Each row is a point on a landscape with many peaks, with its height.
A climber steps from a point to the highest of its 5 nearest points, and stops where none of them is higher. Distance is the straight distance between rows; heights are no part of it.
Poza: [ -1   2  -2   6 -28   3 -14 -41  21  -3 -31 -33 -17  -9  -7  25   0  20
  11  27 -21  10  -6  10   4  14  -2  -1  -7   6  15 -21  -5  -8  -6 -19]  height 477
Fudor: [-16  -3  29  -7  29   3  -6   0 -24   0  36  11  35  -7   9 -11   5 -21
 -20 -40  11  -6 -23  27  55 -25 -20  -8   8   4 -18  14   2  18  10  24]  height 462
Sebeb: [ -1   3   5 -11  26   1  22  32 -20 -13   8  27 -21  33  -3 -19   0 -22
 -29 -17   5  -2  11 -16 -32   5   5  -2   9 -15 -14  13  -2  11 -18  33]  height 255
Res: [-13   6  20   8   3  15 -23 -41  12   5   8 -14  34 -41   6  16  14   7
  15  -5   0  -2 -16  43  73 -25 -30 -18  11  -3 -14   4 -15  14  27 -13]  height 398
Zim: [ 16  -9  10  11  -6 -11  17  26  10   2 -23   3 -24  11  12   4 -12  17
   0  25  10   1   9 -14 -57  16  17   5  -9 -13  -3 -13  24 -31  11  -5]  height 669
Nus: [-11  -2 -10   0 -21  -3  -2 -21  22  -6 -31 -24 -44  10  -2  21   5   4
   3  23 -25   9   9 -19 -20  18  -4  14 -16   9  34  -4   2 -23 -23 -13]  height 464
dogi: [ 12  21 -25   3 -20  -4 -19 -14   9  32  24   1  56 -39 -10   6  -7   8
  46  14  -2  -5 -24 -12  57  -3  -3  -1   3  25  40  -5 -14   5   0 -54]  height 455
nete: [  7   7   9   3  19 -11  39  61  -1  -7 -24  23 -33  32   8  -8  -4   3
 -25   4  19 -10  20 -30 -76   8  10  -3 -15 -22 -11  12  14 -31  -7  28]  height 400
muzu: [  1  11  -3  10 -16   5 -22 -39  15  14   6 -19  39 -37  -7  21  -3  15
  28  16  -6   1 -22  22  55  -9 -17 -12   8   5  13 -16 -23  12  11 -35]  height 716
bepaf: [  0   0   8   0   0   0 -15 -20   1  11  21   1  43 -25  -5  10  -7   5
  10  -3   7   1 -19  18  50  -7 -10 -11  11   1  -5 -13  -7  13  17 -16]  height 450
Fupi: [-10  -6  22 -14  27  -3   6  18 -32  -2  34  21  24  11   1 -23   0 -23
 -25 -37  13  -8 -13  10  27 -19  -7  -2  12  -1 -25  11   6  25   3  29]  height 441
norod: [ -8  10  -8 -24  13   6   3  17 -37  -8  42  11  24   4  -2 -17   9 -37
 -13 -46  -2  -3 -14 -16  44 -14 -18   2  11  30  18  32 -13  24 -29  28]  height 404
dotul: [ -3  39 -52   4 -25   3 -22 -14   3  16  -2 -24  16 -18 -17   1  14 -26
  31  -3 -33  -2  -9 -27  38 -19 -22  11  -4  35  53  26 -33  25 -43 -27]  height 340
pimaz: [ 11 -11  17  13 -10  -5   4  -3  12  -2 -28  -3 -18  -3   8  12  -9  23
   2  31   4   9   4   7 -35  18  18  -2  -3 -14 -16 -28  16 -20  19  -6]  height 710
ras: [  2  14  24   1  28  -6  41  53   9 -17 -60  23 -45  30   9   8   2  16
 -38  13  25 -10  10 -15 -76  -2   6 -12 -14 -32 -34   6   4 -37   2  43]  height 415
fefev: [ -7  13  16  11  -9  24 -32 -57  25   6  -9 -26  22 -58   2  24  16  16
  28   5 -12   1 -11  57  75 -27 -36 -24  11  -3 -12  -1 -24  14  32 -19]  height 407
Zaset: [-24   7  19 -11  23  20  -6 -25 -11 -32   3 -17 -31   4  -5   7  36 -24
 -21 -24 -10   8  -1  36  33 -22 -31 -12  12  -7 -33  33 -26  32  -4  50]  height 278
zib: [ 13 -13   9  10 -10  -6   0   8   1  14   3   9  23  -6   4  -5 -22  24
   9  14  20   1  -1  14 -13   6  20  -6   7 -13 -22 -33  18  -2  30 -21]  height 401
fugit: [ -1  -1  30   5  28   4  22  15   3  -8 -28  19 -28  13   5 -11   9  21
 -23  12  24  -4   8  30 -33 -13  15 -15   9 -42 -59  -6   7  -7  24  37]  height 511
zom: [  4 -10  20   6 -10 -12   6   4  29 -13 -47 -12 -43   4  13  25  -2  10
  -5  38  -6   8   7 -12 -46  20   8   6 -17  -1   4 -14  20 -43   0  -9]  height 342
zub: [-20   0  35  -6  29   9  -7 -10 -15  -6  23   5   7  -1   6 -12  18 -20
 -23 -35   8   0 -11  38  48 -28 -23 -12   9  -6 -38  25   5  24  15  36]  height 437
ret: [ 14 -10 -18   6  -4 -11  15  40 -10  16  16  21   9  11   8 -24 -19   7
   8  -4  16  -9  17 -24 -47  12  28  13  -8   1   9  -3  25 -12  11  -8]  height 493
dukor: [ -1 -12  27   1  15   0   3   8 -13   8  16  20  24   5   4 -17  -8   6
 -12  -8  24  -7  -2  27   9 -15   7 -13  10 -20 -41 -10  14  15  27   6]  height 582
loz: [ 12  -7 -12  -4  -9  -6   0   9  -5  17  25  14  30  -6  -3  -6 -17   4
  11  -4  10   4  -5  -6   9   8  13   0   6   6   5 -11  10  10   8 -21]  height 386
Rekeb: [-11  12  -3   7 -16  16 -25 -52  16 -11 -23 -40  -3 -24  -7  29  16  10
  13  11 -24   9 -10  34  36 -11 -24 -11   5   1  -4  -9 -33  20   0  -1]  height 447
gasul: [ 10   2 -41  -8 -11  -5  -7   2  -3  25  25  12  26  -7  -8 -13  -4  -7
  19 -10  -2  -2   4 -29  16  13  12  12  -4  24  32  10  -3   1 -11 -28]  height 375
Gifes: [ -1   5  15   1  27  -5  30  39  -5 -14 -23  25 -35  30   2  -7   2   0
 -32   5  14  -3  10  -8 -56   4   7 -10   2 -28 -25   2   3 -13  -5  38]  height 240
pebi: [  3  -8  18   0  22  -3  14  23 -18   1   9  21   1  20   4 -18  -6   2
 -22  -8  19  -4   5   9 -21  -8  11  -6  11 -25 -33  -6   8  12   9  20]  height 530
bom: [ 19 -13 -20   9  11 -11  32  72 -16  14  18  32  10  23  10 -48 -16  10
   2  -9  27 -27  25 -33 -73   1  35   6 -13  -8   6  14  24 -23   8   7]  height 568
lepin: [-18   4  22  -8  20  12 -10 -24 -10 -20  12 -13  -5  -4  -1   4  25 -19
 -17 -27  -1   3  -8  35  45 -23 -29 -10  10  -6 -28  24 -19  26   3  35]  height 383
ven: [ -5  14 -13  -3  -7   8 -13 -20  -3  -5  10 -19  21 -17 -10  14   7 -11
   9  -9 -12   4 -15   6  46 -12 -25  -4  10  16  16   9 -30  24 -16  -6]  height 532
Nobif: [  0  -6  26   3  12  10  -9 -25  11  -3 -13   3  -7  -8  -2   2   9  13
  -2   5   7   4   6  47  14  -8   5 -15   7 -24 -44 -11   6   8  30  11]  height 517
Let: [ -9  -4  25  -3  21   6   0  -5  -7  -8   2  11  -8   8  -3  -5  10  -1
 -15  -6   8   2   4  30   6  -9  -2 -13  13 -23 -38   3   3  18  13  25]  height 411
Lunu: [  0  -2 -25 -12   9   0  13  29 -15  -1  18  25 -15  24  -1 -22   2 -24
 -11 -17  -2  -3  23 -35 -34  17   7  10  -3   4  16  19   5  -2 -23  15]  height 41
Pigo: [  8  -3   5   1  16  -3  28  44 -15  -1   5  29 -13  28   3 -19  -8  -1
 -19  -2  15  -5  12 -14 -53   6  13  -4   5 -20 -15   2   9  -4  -4  22]  height 414
mazov: [ -9   8 -59   2 -19  -9 -16 -14   6  14  -3  -8  -4   2 -10 -15  12 -15
  17  -8 -24 -13  16 -44   2  11   4  26 -24  30  58  18 -11  -7 -38 -25]  height 218
Nazo: [-11  19  -3   4  -8  14 -23 -36   2  -8  -4 -33  14 -26  -6  24  15  -9
   5  -4 -15   5 -17  23  54 -23 -33  -7  11   7   5   8 -39  27  -8   1]  height 483
kadi: [-21  -3  48   2  22  13 -10 -11  -5  15  30  15  30 -20  13 -12  13 -14
 -15 -36  14  -3 -22  57  63 -38 -30 -19   6  -7 -37  23  24   4  39  19]  height 416
Lefol: [ -2   6  26   1  19  -5  19  16  11 -25 -51  10 -51  17   6  16   9   7
 -27  21   5   6   8   2 -49   9   6 -10  -7 -27 -25  -4   3 -29  -2  34]  height 333
Tam: [ -5  23 -24 -15  -2   8 -10   0 -22  -4  24 -12  23 -10 -11   0  11 -30
   3 -27 -12   2 -13 -14  48 -17 -27   5  11  30  32  27 -31  25 -34   6]  height 438
Budib: [ -5   2  -2 -25  22   5  11  26 -36 -12  35  22   7  22  -6 -25   4 -35
 -24 -42   0  -3   0 -18  12  -6  -4   2  13  16   2  29  -5  26 -26  33]  height 354
gak: [ -4 -18 -11   7  -9 -25  -3  -1  30   1 -33 -17 -40   8  20  17   0   2
   9  22 -13  -9  28 -48 -40  19   9  24 -38  19  38   2  23 -53  -8 -36]  height 597
Kef: [  3  -4 -12   3 -12  -4   0  -8  10   5  -7  -4 -14   5  -4   5  -6   6
   7  11  -9  11   6 -14 -17  20   7  12  -7   2  18  -9  10 -11  -6 -14]  height 525
Fino: [  3   9 -26  -3 -19   1  -7 -16   8  11  11  -9  15 -10 -12   5  -1   1
  20   1 -14   6  -6 -13  22   5  -3   7  -1  19  29  -1 -12   7 -13 -25]  height 378
fal: [ -8  -5  35   0  32   8  11   3  -1  -3 -13  18 -24  13   2 -17  13   7
 -25  -2  16  -5   8  40  -6 -23   5 -17  12 -38 -63   9  10  10  25  39]  height 442
noga: [ 17 -11 -10  17 -31 -12  -9 -17  26  24 -15 -18   1 -12   6  13 -22  29
  26  30  -5   6   1 -16 -16  24  21  16 -16  18  22 -26  26 -26  18 -56]  height 587
garo: [-15   8  -9  -6 -13  11  -7 -27   8 -26 -25 -30 -42   7 -11  21  17  -7
  -6  10 -29  12   0   1  -5   8 -19   2   0  -4  18   3 -24   3 -30  16]  height 461
Riz: [  0  -4  14   4   1  -2   3 -12  10 -15 -31  -4 -29   7  -2  12   3  10
  -8  23  -2  10   3  13 -24  14   8  -5   1 -17 -20 -18   1  -9   6  12]  height 573
forus: [ -1  13 -28 -20   2  10  -2   5 -26  -6  26   8   9   8 -13 -12  11 -33
  -5 -36 -11  -2   0 -27  22  -2 -10   9   7  28  29  31 -18  23 -34  15]  height 334
zati: [-15   2  14  -3   7  19 -10 -37   3 -26  -8 -20 -27  -6  -9  15  27  -9
  -9  -7 -13  10   0  42  28 -14 -20 -11   9 -13 -27  14 -26  24   2  35]  height 267
Nufer: [  1  17  -7  -5  -6   5 -14 -13  -2  12  28  -2  50 -30  -6   9  -3  -5
  23  -3   1  -3 -27  -1  61 -11 -15  -3  12  21  28   2 -22  15  -6 -26]  height 536
sapu: [ 13  -8 -10  -6   5  -2  11  27 -13   7  23  24   9  16   1 -17 -11  -7
  -4  -9   9   0  10 -17 -23   8  16   4   3  -3  -1   1  12   5  -5   0]  height 423
dud: [-10   1   6  -3  -2   9  -7 -32   5 -19 -14 -17 -19  -1  -9  16  12  -4
  -7   5 -12  13   0  22  11   1 -11  -5   6 -10  -8  -4 -19  13  -6  16]  height 402
fum: [ 11 -12  29  14   0   0  -1  -7  12  -2 -33   0 -13  -7   4   4  -5  29
   2  29  13   3   6  31 -24   6  22  -9   0 -25 -39 -33  19 -17  37   3]  height 646
nadi: [ 17 -19  28  15 -22  -5  -4 -10  31  -5 -53 -16 -18 -15  16  25 -12  31
  11  52  -1   3   0   8 -40  20  22   3  -9   3 -10 -37  30 -41  28 -25]  height 591
Mosit: [ -7 -15   6  -6 -13 -21   0  -6  43 -16 -54 -27 -60  10  25  35   9   0
   1  33 -16  -5  27 -47 -40  10  -3  13 -36  16  36   4  24 -60 -14 -34]  height 541
saf: [ 11  -2   3   7   7 -15  27  45   8  -8 -27  12 -33  24  14  -4  -7   2
  -9  13  10  -3  21 -32 -73  15  14   6 -23 -11   4   5  23 -42   0   6]  height 413
pipu: [ 13  -8 -13  -4  12  -5  24  54 -24   8  26  35   5  25   5 -37 -13  -4
  -7 -16  18 -13  17 -25 -48   4  23   4  -1  -4  -1   9  16  -1  -4  10]  height 509
viz: [  4  -4  10   4   3  -1  10  10  -6  -3  -3   9  -7  11   2  -2 -11   7
  -8   9   8   5   5   1 -27  12  16  -4   4 -16 -16 -17   8  -1   7   6]  height 531
Tudud: [ -8   3   7  -8  17   3  12   1  -9 -23  -3   9 -26  22  -9   0   9 -18
 -22  -5  -3   7   5   0 -16  12  -1  -2  10 -18 -11   8 -11  10 -16  31]  height 74
daba: [ 20 -20  13  17 -21 -11  -1   2  29   6 -37 -16 -17  -7  17  16 -20  28
  15  45   2   2   6 -13 -46  22  21  12 -17   6   7 -25  36 -42  24 -38]  height 603
nizif: [ 6 -2 -6 -6 -1 -1  1  0 -3  1 14  8  6  6 -8  0 -6 -2 -1 -4  1  8  2 -6
 -3 11  6  3  6  0  5 -5  1  9 -3  0]  height 387
Zesom: [-10   2   3   6 -20   9 -17 -44  21 -17 -39 -34 -30  -7  -7  26   9  14
   6  28 -27  13  -2  23   4   8 -11  -2  -5  -4   6 -17 -14  -5  -8   0]  height 472
kes: [ -6  -7  24  -1  15   2 -14 -17  -4   3  23   5  29 -13  -1   2   4  -2
  -6 -18   9   2 -11  30  46 -19 -12 -12  14  -8 -25   0  -2  15  22   5]  height 444
Somen: [-12  12   7  -3   7   9 -13 -20 -12   0  25 -14  34 -21   0  11   7 -12
   3 -20   0  -1 -22  18  68 -21 -30  -4  14  13   5  11 -23  21  -4   3]  height 544
dumi: [ -9   0  21  -4  18  -1 -14  -2 -15  10  40  15  57 -22   7  -5  -6 -13
   1 -26  14 -10 -32  16  70 -24 -19  -6  14  12   0   5  -2   9  13  -2]  height 479
zev: [ 19 -16 -30  16 -11 -18   5  35   1  25  11  14  18   0  12 -25 -25  17
  24   2  16 -12  20 -33 -48  17  39  20 -23  11  18  -8  29 -28  21 -31]  height 523
nasam: [ -9   8 -37  -6 -16   2  -3 -14   6  -2  -6 -13 -25  10 -11   2  13 -13
   5  -3 -28   4  11 -30  -6  12  -9  18 -10  18  44  15 -14  -1 -38  -6]  height 305
falu: [ -9  11  -8  -6  -2  13 -12 -25  -6 -22   1 -26  -6  -4 -11  15  16 -18
  -5 -12 -18   7  -8  12  30 -12 -27   1   9   4   0  11 -36  30 -22  19]  height 397
Zeri: [ 12  -7  -6   5  -6  -7  11  25   2   7  -2  11 -11  12   4  -6 -15   6
   3  10   8   3  11 -20 -43  22  19  10  -8  -4   3 -12  19 -17   3  -7]  height 535
bude: [  2  24 -36   4 -25   0 -17 -23  10  19   5 -18  26 -21 -15   9   4  -6
  32   7 -19   3 -18 -15  42  -8 -15   7  -2  25  44   7 -23  18 -26 -36]  height 374
zumi: [ -6  14 -31 -10 -16   8  -5 -14  -4  -7   4 -18  -8   4 -18   5  14 -19
   4  -8 -22   8  -1 -15  15  -2 -20  14   3  19  32  14 -24  19 -36   3]  height 281
fuv: [ -6  10  -6 -16   6   9   0  -4 -22 -12  23  -4   9   1  -8   0  10 -27
 -11 -29  -8   3  -7  -7  29 -10 -19   7  14  17  12  22 -22  28 -26  18]  height 359
gel: [ -2   2 -15  -3 -10   1   2  -4   3  -4  -4  -7 -22  12  -7   6   3  -9
  -1   4 -14   9   7 -17 -13  20  -3  10  -6   4  22   3  -5  -1 -21  -1]  height 452
Bomar: [-13  -2  33  -5  15  21 -17 -34   7  -4  11  -7   4 -25   4   6  21  -5
  -5 -18   2   5  -9  56  58 -28 -27 -19  10 -13 -38  20  -2  15  29  18]  height 391
meni: [-15   0  19  -4  25  12   2 -17  -4 -23 -18   3 -38  15  -6   4  22  -7
 -22  -2  -6   8   6  30  -2  -5  -4 -11  10 -31 -39   9 -13  14   3  44]  height 200
kuret: [  0   3  11   8 -12  15 -26 -55  24   8 -14 -21  21 -42  -7  26   8  24
  23  16 -11   4 -10  45  51  -7 -13 -17   5  -7 -14 -20 -15   8  31 -23]  height 519
napev: [  9   4 -13  -1  22  -4  36  65 -14  -4   2  36 -24  37   7 -33  -5 -13
 -19 -12  14 -18  29 -38 -71   7  16   2 -11 -12   2  22  13 -19 -12  28]  height 695
kidub: [ 21 -15  14  15  -2  -6  27  45  -5  14  13  15  19  15   8 -26 -26  39
   5  10  37 -18   7   4 -55  -7  32  -6   2 -20 -26 -18  26 -13  28  -7]  height 611
som: [ 14 -14  12  18 -27  -5 -11 -25  25  10 -29 -17   2 -17   2  23 -19  36
  16  39  -3  10  -5  15 -11  22  18   0  -5   3  -2 -40  20 -18  29 -35]  height 564
Dubut: [  3  -8   6 -11  12  -6   1  20 -23  10  42  28  46  -5   5 -18 -14 -11
  -2 -26  13  -6 -15   0  30  -9   3  -6  13  10  -6   0   6  15   7   0]  height 417
Pip: [ -2   6 -12   0 -18   4 -15 -29   9  -3  -7 -24  -2  -5 -11  16   5   2
   6   9 -17  11  -8   4  18   7 -11   2   3   3  16  -8 -19  11 -15 -10]  height 428
bifi: [ 18 -20 -28  24 -19 -23  -5  16  17  32  -1  -2  18 -13  15 -12 -28  25
  36  16   9 -13  15 -34 -40  21  39  27 -29  20  25 -15  37 -38  28 -54]  height 595
Tof: [-17  28 -22   4 -26  13 -22 -32   4 -14 -20 -47 -11 -13  -9  26  17 -16
   9   1 -34   8 -12   9  32 -19 -37  -1   1  13  24   7 -47  31 -34   4]  height 439
Bagu: [ -2   1   4   1  -2   6 -14 -30   2  -2  10 -11  23 -17  -7  13   3  -1
   4  -2  -1   5 -11  20  42  -9 -14  -8  10  -1  -6  -7 -17  19   7  -6]  height 515
bap: [ 16 -13 -20  -8  -2  -9   6  35 -18  21  38  32  39   0   3 -29 -21  -3
  12 -17  19  -9   3 -20  -3   3  25   5   2  12   5   2  16   8   7 -14]  height 361
Noper: [-21   3  27 -13  34  16   2 -14  -9 -27  -3   1 -39  17  -5  -1  28 -21
 -29 -18  -3   2   4  34  12 -18 -15 -13  12 -24 -43  29 -11  26   2  57]  height 137
tuzus: [  8   1  -6   6 -21  -3 -14 -26  15  16   2  -8  27 -24  -8  16 -12  20
  24  18  -5  10 -11   7  22  13   4  -2   3   5   6 -26  -2   3  12 -36]  height 537
Safa: [  2  -5  13   7  -5   6 -14 -33  10   5  -2  -6  22 -23  -3  12  -6  19
  10  12   2   5  -6  33  31   2   2 -15   8 -14 -23 -24  -1   7  28 -16]  height 465
doveb: [-11   6 -21  -4 -18   3  -5 -22  14 -11 -21 -24 -40  12  -6  15  10  -8
  -2  10 -28  11   6 -19 -13  13 -12  12 -10   7  35   4  -9  -8 -34  -6]  height 448
duv: [ -2  -6   8 -14  13   0   1   9 -20  -3  33  14  23   6  -2 -10  -3 -15
 -13 -24   7  -1 -10   2  24  -7  -2  -2  13   5  -6   6   0  21  -3  11]  height 405
Kesog: [ 10  -7  20  11   9  -3  22  34  -3   3 -10  13 -10  16   5 -15 -13  26
 -10  16  25  -7   6   6 -50   3  22  -6   6 -26 -32 -19  19 -12  20  12]  height 647
nel: [ 12  -6   1   7 -15  -2  -6  -8   8  18  10   4  29 -15   0   6 -22  20
  17  11   9   7  -6   8  11  12  14  -5   3  -3  -7 -27  10   1  21 -28]  height 454
Gofo: [ 12 -13 -18  14  -1 -20  15  43   6  10 -10   9 -11  13  20 -18 -12   4
   9   7   8 -15  27 -43 -66  17  27  20 -32   4  21   1  29 -44   8 -16]  height 390
Sabok: [ -8  -1  10 -20  27   2  12  18 -30 -16  24  20  -3  26  -2 -19   4 -27
 -29 -31   4  -3  -2  -4   1  -7  -2  -4  14  -3 -16  18  -5  26 -15  36]  height 366
pimi: [ -6  14 -16   4 -28   4 -17 -39  15   2 -13 -33   5 -16 -14  21   8   6
  16  13 -24   9 -17   9  28  -2 -17   1   1  11  24  -8 -25  15 -15 -20]  height 445
fabuv: [ -5  -3  12 -10  19   1   5   0 -17 -11  17  10   2  14  -6  -8   1 -14
 -20 -18   6   4  -2   9   7  -3  -3  -6  16 -10 -17   3  -2  21  -5  23]  height 335
Toba: [ -6  29 -25  -8 -12  13 -15 -16 -10  -5  10 -27  19 -16  -7  13  11 -23
  12 -14 -19   3 -20  -5  50 -22 -36   1   8  26  28  18 -39  29 -32  -2]  height 484
met: [ -1  -8   9   8 -25   2 -10 -33  28  -9 -44 -30 -33  -7   1  28   1  19
   7  37 -21  11   0   8 -14  18   5   3 -10   2  10 -25   6 -22   1 -15]  height 489
nebo: [  0  -7  16   7  -7   9 -13 -37  15  -9 -30 -16 -14 -14  -5  18   4  19
   7  22  -9   9   1  36   5   8   5  -9   3 -14 -21 -26  -1  -2  20   1]  height 490
kazo: [  2   4 -11  -4  11  -8  22  38  -2  -8  -9  21 -38  28   6 -11   0 -16
 -15  -4   0   0  27 -34 -56  20   8   7 -15  -8  11  13  10 -24 -17  16]  height 189
gika: [ -5   3 -18 -10   1   6   6   1  -8 -13   8   6 -18  18  -9  -3   5 -18
 -11 -12 -13   9   6 -16 -12  13  -4   8   3   2  14  12 -12   9 -26  15]  height 284
genak: [ 10 -12   0  10 -20 -12   1  -1  20   9 -23 -10 -17   0   8  10 -14  16
  11  26  -2   5   8 -14 -37  25  17  11 -14   7  12 -19  22 -32   9 -30]  height 634
tagi: [ 17  -6 -35   8 -18 -13  -7   8   7  30  21  13  30 -13   1 -11 -20  14
  29   5   6  -2   5 -26  -9  20  29  14 -13  20  21  -8  18 -12  10 -43]  height 466
tafu: [ 16  -3  15  11   9 -10  32  50   2  -2 -23  12 -21  23   7  -7 -10  22
 -11  19  24  -6  10 -13 -74   3  20  -2  -9 -23 -19  -7  23 -32  11  11]  height 633
Bazuz: [ -6   3  -7  -2  -7   5   1 -16   5 -17 -13 -13 -31  14  -9  14   6  -7
  -8   8 -18  13   5  -5 -13  15  -5   5  -2  -2  12  -3 -13   1 -20   8]  height 709
piv: [-10  -7   8  -5 -21  -3  -6 -25  36 -21 -57 -35 -60   6  10  36  11   8
  -3  39 -26   8   5 -12 -26  11  -9   3 -15   7  26  -8   5 -40 -23 -10]  height 506
notu: [ -7  27 -51 -10 -12   9 -11  -2 -18   1  13  -9  10  -3 -13  -7  18 -35
  13 -26 -22  -6  -2 -32  35 -11 -20  13   3  35  50  39 -32  25 -44  -2]  height 360
moba: [ 24 -14  -2  17 -19 -11   8  27  10  16  -3   1   7   0   9  -8 -27  26
  20  23  16   0   6 -15 -46  16  29  12  -9  -3   1 -23  34 -27  28 -31]  height 494
Lapen: [  2  14 -10 -11   2   3  -7   4 -15  10  37   4  50 -24  -1  -3  -4 -16
  14 -17   4  -6 -28 -10  65 -16 -16  -1  13  30  26  15 -16  13 -12 -11]  height 504
bug: [-12   2   8 -15  22   5   3  -2 -21 -25  14   0 -15  19 -10  -3  14 -25
 -27 -23  -7   3   0   4   9  -1 -12  -4  13  -7 -12  17 -17  27 -19  38]  height 230
kurap: [-12  11 -34   2 -27   0 -12 -25  15   6 -16 -27 -24   2  -9  11   8  -3
  12   9 -30   5   8 -20   1   8 -11  17 -12  16  44   3 -12  -2 -32 -22]  height 395
rero: [-22   4  27 -13  34   3   0  13 -37  -9  40  12  27   2   8 -21   8 -31
 -29 -54   9  -7 -23  16  52 -24 -22  -5   6  17 -11  25  -1  22  -5  40]  height 449
val: [  9 -17  20   4  10  -8  16  36 -18  18  29  26  34  10   7 -29 -20  16
 -10  -9  33 -17  -4  18 -12 -21  18 -12  12 -17 -37 -14  23  11  26   1]  height 599
pevu: [ -3  -8  22   5   8   6 -15 -27   9   7   9   3  25 -19   2   3   0  12
   1  -5  10   2  -6  44  43 -16  -9 -17  10 -14 -34  -7   5  11  36  -2]  height 429
zoz: [  0 -11  11 -18  20  -3  12  35 -31   3  37  32  24  18   1 -29 -10 -18
 -20 -32  15  -8  -3  -5   2 -13   8  -4  11   0 -14   7  10  22  -5  20]  height 418
Ges: [ 11 -10 -15   8 -16  -9   0   7  10  14   0   2  -2   1   5  -3 -18  11
  13  15   0   8   8 -18 -26  21  17  11  -9   5  12 -14  18 -16  11 -26]  height 566
mili: [  6 -16  15  -7  10  -7  15  42 -27  23  45  38  51   6   7 -33 -23   9
  -7 -22  32 -19  -9   9   2 -23  16  -8  13  -4 -27 -10  22  13  22  -1]  height 594
gigu: [ -2  -5   6   1  -2 -16  16  17  21 -11 -38  -1 -47  17  14  15   1  -3
  -8  19  -8   4  20 -32 -54  20   3  10 -24  -1  16   4  18 -44 -11  -3]  height 352
lito: [-12   1  11  -2   9   2   7 -10   4 -29 -29  -4 -46  14  -4  15  15  -4
 -17  13 -11  13   3   8 -27  13  -3  -6  -1 -19 -12  -2  -8  -7  -9  30]  height 276
kuvag: [-13   0  15 -10  22   8   2 -12 -12 -21   3  -1 -19  15  -9   3  17 -15
 -22 -11  -4   5  -1  18   7  -3  -8  -7  11 -16 -26  11 -15  23  -5  36]  height 262
puf: [ 13  -3  31  12  11  -9  29  37  12  -9 -46  11 -28  13  10   6  -6  31
 -16  29  27  -9   3   2 -71   0  17  -8 -10 -26 -36 -13  16 -40  18  20]  height 761
Mabol: [  8   8 -47  11 -23 -10 -15 -18  15  36   6  -3  23 -18  -8  -5  -8  13
  38   9 -10  -5   2 -32  15  12  14  20 -20  32  45  -3   0 -11 -10 -56]  height 384
numul: [  7 -15  31  14   7   4   4  -2   7   4 -19   9  -3  -5   7  -8  -5  34
   0  19  22  -2   7  44 -16  -9  18 -15   8 -32 -54 -26  22  -6  41   7]  height 606
Pozo: [  1 -17 -30  15 -13 -23  -8   5  20  17 -10  -7 -12  -1  16  -9 -10  10
  21  11  -6 -11  23 -47 -35  24  24  32 -35  22  40  -5  20 -40   0 -43]  height 732
Geno: [ -3  15   0   2  -6   5 -19 -27   3   4  14 -19  37 -29  -4  21   5  -2
  16  -2  -6   3 -24  15  62 -16 -26  -8  11  10  12  -2 -27  20  -1 -18]  height 593
Vuz: [  4  -9 -27   7  -5 -15   5  22   7   9  -5   6 -19  11  12 -14  -7  -2
   9   2  -5  -9  26 -43 -44  27  17  22 -29   8  30   3  19 -33  -5 -17]  height 463
Kom: [  4  -9  14   4  -3   2  -9 -23   9   1 -10  -2   3 -11  -2  10  -4  18
   3  16   5   7   0  25   3   7  11  -9   5 -14 -24 -27   4   1  23  -5]  height 552
kun: [  8   3 -26 -13  -4   0  -4   7 -11  14  33  17  34  -5  -8  -9  -5 -13
  12 -16   2   1  -5 -18  29   0   3   7   5  20  23  12  -3  12 -12 -16]  height 440
lokib: [  5  -2   0 -10   2   0  -3   0  -7   7  25  11  32  -3  -8  -2  -9  -5
   1 -11  10   1 -10   1  27  -1   0  -4  10   3  -3  -2  -2  17   3  -5]  height 385
vab: [ 10 -13  29  13  10  -2  19  26  -4  12   2  17  10   9   9 -21 -14  43
  -9   9  38 -22   6  34 -33 -20  23 -16  12 -35 -56 -22  21  -5  41   7]  height 610
neki: [ -5  -1   7 -21  19  -2  -1  26 -37   5  50  24  47  -6   4 -23  -4 -30
  -8 -47  11  -9 -25  -8  57 -19 -10  -3  10  27  10  20   2  12 -10  19]  height 434
Divag: [ -4  -6 -40   2  -8 -11   0   8   2  10  -1   8 -19  10   3 -17   4 -12
   6  -8 -14  -7  25 -44 -26  25  13  23 -22  17  40  15   5 -21 -21 -13]  height 302
kavev: [ 28 -19  -9   6  -5  -7  28  63 -19  25  37  30  39  10   8 -44 -31  31
  12  -9  37 -26  10 -14 -52 -10  38   0  -4  -7  -7  -5  32 -11  26 -11]  height 600
mosur: [-14  14 -11 -11   1  13  -6 -14 -18 -20  13 -23   1  -2 -10  10  18 -29
 -12 -24 -16   5 -10   4  38 -17 -35   1  14  16  10  23 -38  31 -30  23]  height 403
nakik: [ -9  -1  15  -2  -6  -1   1 -15  20 -26 -48 -16 -58  11   5  28  11   1
 -10  28 -19  12   4  -1 -30  18  -4  -2 -12  -6   7  -6  -2 -27 -15  13]  height 427
Labi: [  4  41 -29   4 -14   4 -21 -12  -3  21  16 -16  46 -37  -5  10   5 -14
  42   9 -12  -7 -32 -11  68 -25 -25  -1   9  30  48  14 -35  21 -24 -38]  height 389

Call two points neighbours if one is among the 5 nearest of the other. Go from one point of each pair to the other, from neighbour to neighbour, staying as high as possible. Name the lowest point that can't be avoided.
muzu, napev | Safa
pimaz, napev | bom
puf, pimaz | Zim

Where does a climber stop that starts at each point below?
met | Pozo
Dubut | muzu
neki | muzu
dotul | muzu
